Points on a hilly landscape, in no order, each with its height.
From any point a ball takes the steepest step (drop divided by distance) to one of its 3 nearest points. It stops when none of these is lower. Distance is the straight distance between rows; heights are no part of it.
z_723: [150 117 145 153 104 119 139 130 134  84 145 110 148 128 119 108  98 115
 150 134 178  67 164  52 121 184]  h=349
z_956: [141  67  95 111 132 187 149  61 134 119  91 120 160 170 138 141 161 100
 146 173  72 167 147 146  77 169]  h=251
z_950: [107 150 149 102 141 126 105 140 102 145 130 145 119 132 139 136 139 138
 105 117 131 140 106 165  97  84]  h=408
z_137: [113 166 143 110 151 138 100 117  89 156 124 130 136 145 122 137 145 119
  85 142 101 147  91 180  93  69]  h=159
z_771: [116 148 171 128 151 139  82 143  78 138 149 165 125 129 130 157 150 139
  98  97 127 132 109 127  87  94]  h=255
z_400: [146  96 136 119 144 174 123  93 128 110 100 140 170 169 133 129 155 115
 139 147 107 161 132 138  66 160]  h=325
z_394: [155  86 112 105 107 140 139 132 131 106 119 108 147 149 143 137 125 115
 146 161 114 116 125 110 108 163]  h=429
z_638: [111 114  66  79 107 108 139 100 136 162  79  92 149 134 129 150 145 118
 120 200  48 155 109 184  97 137]  h=246
z_130: [113 101  66  85  75  81 167 123 161 173  82 117 119 119 126 128 121 112
 144 196  66 166 119 189 162 120]  h=113
z_578: [ 88 161 151 215 123 117  69 135 132  98 181 105  89  89 122 138  72 153
 118  70 165  56 151  79 128 149]  h=123
z_585: [ 94 149 128 182 126 117 112 137 147 114 189 137  63  75 118 131 120 166
 136  62 171  99 121 112 199 143]  h=330
z_562: [170  69  94 151  84 123 159  98 166 100 126 103 156 152 120 114 112  96
 172 159 163  63 152  44 135 189]  h=230
z_50: [152  99 105 141  91  96 128 110 175 139 151  89 132 116 121 128 116 123
 151 136 183  63 134  62 172 153]  h=302
z_379: [135 124 146 123 130 156 122 140 101  98 131 134 129 145 134 130 137 127
 105 124 161 112 145 103  73 159]  h=831
z_685: [111 151 190 182 196 168  77 119  77  88 134 176 127 134 123 138 121 154
 104  61 139 119 153 107  46 131]  h=95
z_676: [137 108 107 176 103 102 120  95 174 139 158  86 125  94  84 115 113 137
 150 125 202  53 156  54 195 160]  h=318
z_470: [149 138 159 108 175 182 115  99  95 136  96 147 162 198 132 128 162 119
 114 126 123 141 113 174  56 124]  h=338
z_187: [ 96 162 151 198 138 139  65 136 100  87 178 142  98 101 131 138  80 154
 108  69 149  64 130  84 105 144]  h=71
z_750: [138 143 170 156 148 147  99 135  87  89 129 152 135 137 118 135 115 141
 116 104 157 109 148  87  87 139]  h=271
z_9: [151  68 120 145  96 148 162 112 133  86 123 104 153 149 130 113 113 116
 168 148 158 101 158  65 112 176]  h=68
z_354: [108 151 129  90 141 131 118 114 101 163 108 115 142 137 126 129 143 134
 117 151  72 165  90 182 103  75]  h=212
z_893: [117 172 131 108 158 167 114  75  77 153  83 120 163 185 140 145 151 103
 113 133  89 161  92 195  49 101]  h=472
z_966: [111 135  86  95 153 152 132  56 127 163  75 110 175 176 123 147 156  98
 126 163  41 168 111 204  49 130]  h=237
z_185: [124 138 114  77 111 123 132 135 133 158 108 116 165 131 135 141 137 124
 109 174  96 151 110 172 116  97]  h=491
z_849: [131 150 119 146 128  95 152 151 167 151 154 136  89 103 128 116 134 131
 143  94 166 123 124 137 216 130]  h=100
z_206: [152  93 109  93 112 125 123 125 125 140 119 109 159 129 153 135 142 114
 134 170  95 130 120 138 109 124]  h=433
z_8: [115 213 138 114 140 109 190 174 146 142 134 160  86 109 132  94 161 135
 130  99  89 168  97 192 167  89]  h=258
z_324: [105 167 140 101 146 125 123 132  99 165 116 137 128 120 129 117 149 135
  99 135  92 200  83 205 139  51]  h=233
z_234: [169  63 129 146 116 169 149 104 138  88 108 127 155 162 134 118 121 107
 147 143 141 149 176  85  94 180]  h=259
z_117: [148 127  77  99  97  74 165 137 193 147 100 118 114 120 120 122 130 108
 153 173 103 129 138 161 204 116]  h=131
z_246: [115 116 131 129 121 133 121 129 112 105 134 112 125 123 155 140 114 130
 117 117 162  89 145  80 123 151]  h=510
z_34: [112 154 122 216 122 102 107 134 154 127 184 107  85  96  96 142  95 147
 131  84 177  72 148  63 199 144]  h=342
z_122: [110 131 139 132 134 118 112 175 121 117 145 136  97 103 141 141 119 147
 105  87 146 127 115 114 151 110]  h=96
z_687: [153  87  61  95  83  81 139 123 178 157  93 100 126 127 137 138 139 113
 158 193  98 122 118 140 190 135]  h=157
z_815: [ 96 141 158 162 145 143  78 158  82 107 171 143 104  98 142 144 109 166
 104  82 152 108 123  90 103 124]  h=119
z_527: [152 104 152 119 121 141 135 131 124  89 133 127 155 145 139 123 130 130
 141 140 145 118 151  90  97 160]  h=578
z_83: [143 119 134 107 127 155 133 117 125 131  98 109 152 145 149 139 145 118
 123 154 107 140 123 139  75 128]  h=407
z_290: [124 136 166 187 123 140 103 129 115  65 167 139 128 120 117 130  76 149
 135 102 159  91 179  67 100 171]  h=524
z_719: [146  95 132 129 113 126 133 140 125 114 132 103 130 130 135 122 104 124
 132 134 170  91 141  83 139 159]  h=353
z_143: [ 99 150 169 149 155 154  71 143  76  97 162 146 113 118 132 146 116 149
 105  98 150 102 138  89  67 128]  h=107
z_541: [112 184 138 162 143 113 151 170 151 137 166 148  59 102 130 120 153 148
 134  61 139 122 102 115 209 118]  h=130
z_66: [127 109 124 133 111 121 123 151 147 138 167 111 111  93 126 134 105 135
 129 117 181  94 126  91 169 126]  h=320
z_873: [152  43 146 181 134 179 137 100 109  83 117 151 166 157 109 117 102 103
 140 114 161 171 185  91  85 177]  h=252
z_488: [122 131  79  79  91  78 177 125 190 166  83 134 122 130 118 118 127 123
 138 196  73 161 138 195 206 109]  h=122
z_838: [136  86  94  92  89 133 142 112 138 135 104  97 144 134 140 134 151 110
 151 192  90 121 118 135 104 150]  h=436
z_209: [138 127 179 141 166 171 107 105  80 104 111 157 156 171 119 137 154 131
 108 101 136 139 147 132  60 138]  h=99
z_63: [107 180 144 120 152 116 140 173 126 140 144 155  90 103 137 117 147 134
 123  95 118 165  89 178 162  91]  h=231
z_764: [145  44 135 175 113 155 159 113 134  77 126 139 172 143  96 119  80  93
 158 111 166 130 202  79 103 182]  h=236
z_714: [161  45 111 154  91 161 159 106 155  81 114 112 166 162 115 102  97  87
 171 132 158 114 186  41 122 190]  h=202
z_997: [153  91 151 129 139 178 136 114 112  90 100 137 164 170 134 130 138 122
 138 139 132 168 151 107  61 169]  h=370
z_250: [130 126 117 105 128 100 150 145 151 142 141 139 119 109 137 127 123 128
 135 132 143 126 117 131 189 100]  h=144
z_905: [106 210 131 134 144 114 177 177 152 142 161 162  71 103 133  97 164 144
 139  76 116 150  92 175 204 106]  h=296
z_73: [162  97 113 155  96 118 140 113 154 111 153  93 145 128 103 126 100 112
 154 138 176  59 154  45 153 173]  h=281
z_881: [104 148 118  78 134 102 148 123 136 165  98 143 123 117 127 127 136 124
 127 167  89 194 124 207 156  77]  h=156
z_981: [114 181 155 108 134 124 122 148  98 154 132 163 106  90 135 107 141 133
 105 105 101 194  80 194 126  58]  h=241
z_311: [ 98 158 154 120 169 118 102 165  89 157 148 157 108 118 139 141 139 139
  92  91 132 160  89 163 114  73]  h=486
z_992: [124 193 147 118 134  99 169 161 140 154 114 165  86 107 132 100 144 138
 127 116  93 173 102 183 173  81]  h=260
z_279: [156  86  61  98  92  88 145 111 190 155 112 106 137 128 115 133 133 107
 153 162 138  89 126 108 184 144]  h=196
z_405: [122 145 136 182 122 117 108 134 126 105 192  99  99  90 120 142  97 152
 112  85 182  82 131  71 163 153]  h=362
z_385: [103 140 145 120 131 126 100 146 102 130 157 146 119 117 134 124 132 142
 101 111 154 119 103 127 117 104]  h=213
z_202: [142 104 109 118 117 107 133 142 150 140 148 113 112 122 128 128 113 130
 140 131 164  92 135  85 186 143]  h=312
z_214: [129 104 178 198 149 172 102 108  98  59 132 160 163 148 110 140  80 122
 120  90 165 127 202  96  68 151]  h=173
z_659: [110 154 118  90 112  84 181 145 154 162  92 149 104 105 140  97 140 133
 131 148  79 174 109 205 186  80]  h=207
z_529: [128 130 111  85 120 106 142 160 135 159 119 128 114 114 136 133 129 134
 127 142 118 156 121 154 182 103]  h=208
z_403: [106 130 143 159 130 105 119 160 143 145 162 120 100  95 129 132 107 145
 127  78 168 104 139  90 197 129]  h=326
z_877: [145 114 144 104 168 174 126  94 121 123  83 127 180 181 126 144 160 108
 125 153  96 164 124 172  53 140]  h=256
z_123: [133 107  72  90 137 168 138  79 147 130  75 101 150 157 125 131 162 105
 146 192  50 165 131 158  73 160]  h=239
z_677: [144 132  98  94 106  83 171 127 179 150 108 132 118 115 132 121 136 127
 146 162 110 137 112 174 200 112]  h=139
z_931: [118 149 139  76 147 158 106 104 100 157 100 121 164 160 124 124 162 126
 103 149  84 149  90 179  64 108]  h=319
z_351: [121 134  95  83 102  99 151 142 150 159  89 108 121 120 123 125 137 115
 133 183  71 166 136 188 167 100]  h=135
z_41: [160  97 103 111 100 109 132 137 148 130 113 113 131 112 146 125 124 116
 139 159 139 111 120 115 146 130]  h=392
z_636: [156 112 101 165 108  91 129 121 177 157 165  96 107 105 115 112 117 133
 146 129 197  73 146  60 210 148]  h=309
z_135: [135 109 160 149 128 150 124 130 110  85 132 135 145 131 117 133 115 134
 123 115 142 105 166  85  89 163]  h=398
z_460: [114 143 125 108 141 123 121 166 156 145 144 141  98 113 140 133 123 144
 107  98 138 127 110 140 168 113]  h=78
z_342: [113 187 162 115 168 160  84 119  62 157 126 133 142 154 126 141 146 119
  83 103 105 156  85 196  68  54]  h=94
z_803: [110 138 142 175 134 126  95 140 102  87 161 124 112 100 131 131  89 161
 106  86 170  76 156  81 115 151]  h=264
z_884: [122 149  99 105 150 131 114  82 111 170  79 100 170 154 128 146 137 121
 116 171  68 174  93 206  90  97]  h=232
z_144: [162  66  70 108  80 103 143 106 173 120 126 108 143 135 131 129 124  95
 168 169 145  87 122  84 162 160]  h=234
z_442: [144 120  98 103 148 169 120  78 133 138  88 116 168 167 132 139 162 118
 124 160  62 171 117 163  55 152]  h=238
z_914: [117 148  87  87 101  84 173 133 166 163  92 138 128 110 123 115 123 130
 135 178  68 176 137 199 179  90]  h=151
z_456: [123 118 146 114 129 130 130 147 112 119 140 124 122 121 136 139 120 118
 118 127 146 126 123 106 120 124]  h=758
z_91: [146 127 111 122 113 105 159 152 166 162 127 135 111 109 133 110 139 129
 143 128 146 131 124 132 224 120]  h=116
z_149: [133 121 127 171 105 106 116 120 140 120 155 111 119  98 113 129 112 133
 139 109 190  62 142  62 165 160]  h=337
z_608: [102 140 141 170 144 124  77 147 101 116 186 137  92 102 117 138 104 161
 119  67 151 102 131  88 139 134]  h=128
z_71: [110 197 137 115 131 108 167 151 117 151 118 163 100 116 139  87 147 137
 120 114  75 194  96 210 156  63]  h=249
z_216: [152  84 119 122 108 121 148 138 146 119 132 102 132 129 130 140 123 117
 143 168 151  96 134  85 139 146]  h=383
z_426: [142  81 107  94 123 151 133 124 130 124 101 109 159 156 139 128 153 113
 147 188  84 129 129 121  96 153]  h=437
z_852: [119 132 136  94 140 134 114 144 112 138 122 121 145 134 141 134 139 136
 103 154 107 157 106 166 103  94]  h=402
z_74: [101 207 152 130 151 101 159 175 128 150 153 157  87 106 140  97 141 138
 131  69 103 162  97 184 166  68]  h=261
z_231: [104 165 139 137 141  97 154 164 138 145 152 146  94 115 131 111 132 149
 125  93 126 145 119 147 184 105]  h=169
z_613: [142 114 172 158 155 176 108 118  92  79 123 174 150 150 114 128 117 136
 121 100 158 143 162  98  68 158]  h=164
z_503: [130 168 177 127 176 162  80 125  48 119 123 168 129 156 127 144 156 139
  86  85 140 131 109 138  50 102]  h=102
z_883: [113 136 104  95 118  93 129  99 136 171  99 118 126 120 134 137 130 134
 127 181  56 189 122 220 134  91]  h=70
z_535: [164  66  86 143  85  85 148  81 168 142 131  76 135 129 109 111 118  99
 183 149 187  57 132  45 169 173]  h=311
z_754: [127 144 164 114 156 173 116 124  81 122 104 134 152 155 125 129 160 123
 108 142 124 141 120 134  62 128]  h=819
z_432: [101 154 145 150 144 111  97 159 123 118 169 144  85 102 133 149 115 159
 119  61 156 117 106 118 158 103]  h=117
z_556: [120 153 182 194 167 156  87 141  89  71 169 150 109 106 119 116  90 158
 112  67 137  84 165  77  63 143]  h=90

Call two points neighbours if one is among the 3 nearest of the other. Go from one point of each pair to the other, from neighbour to neighbour, staying as low as possible. Name the highest point that can't be avoided.
z_130 and z_342 -> z_981
z_460 and z_187 -> z_608
z_187 and z_849 -> z_250
z_883 and z_130 -> z_351

Where does a ball stop that starts at each point below?
z_144 -> z_130
z_676 -> z_9
z_149 -> z_9
z_893 -> z_342
z_636 -> z_9
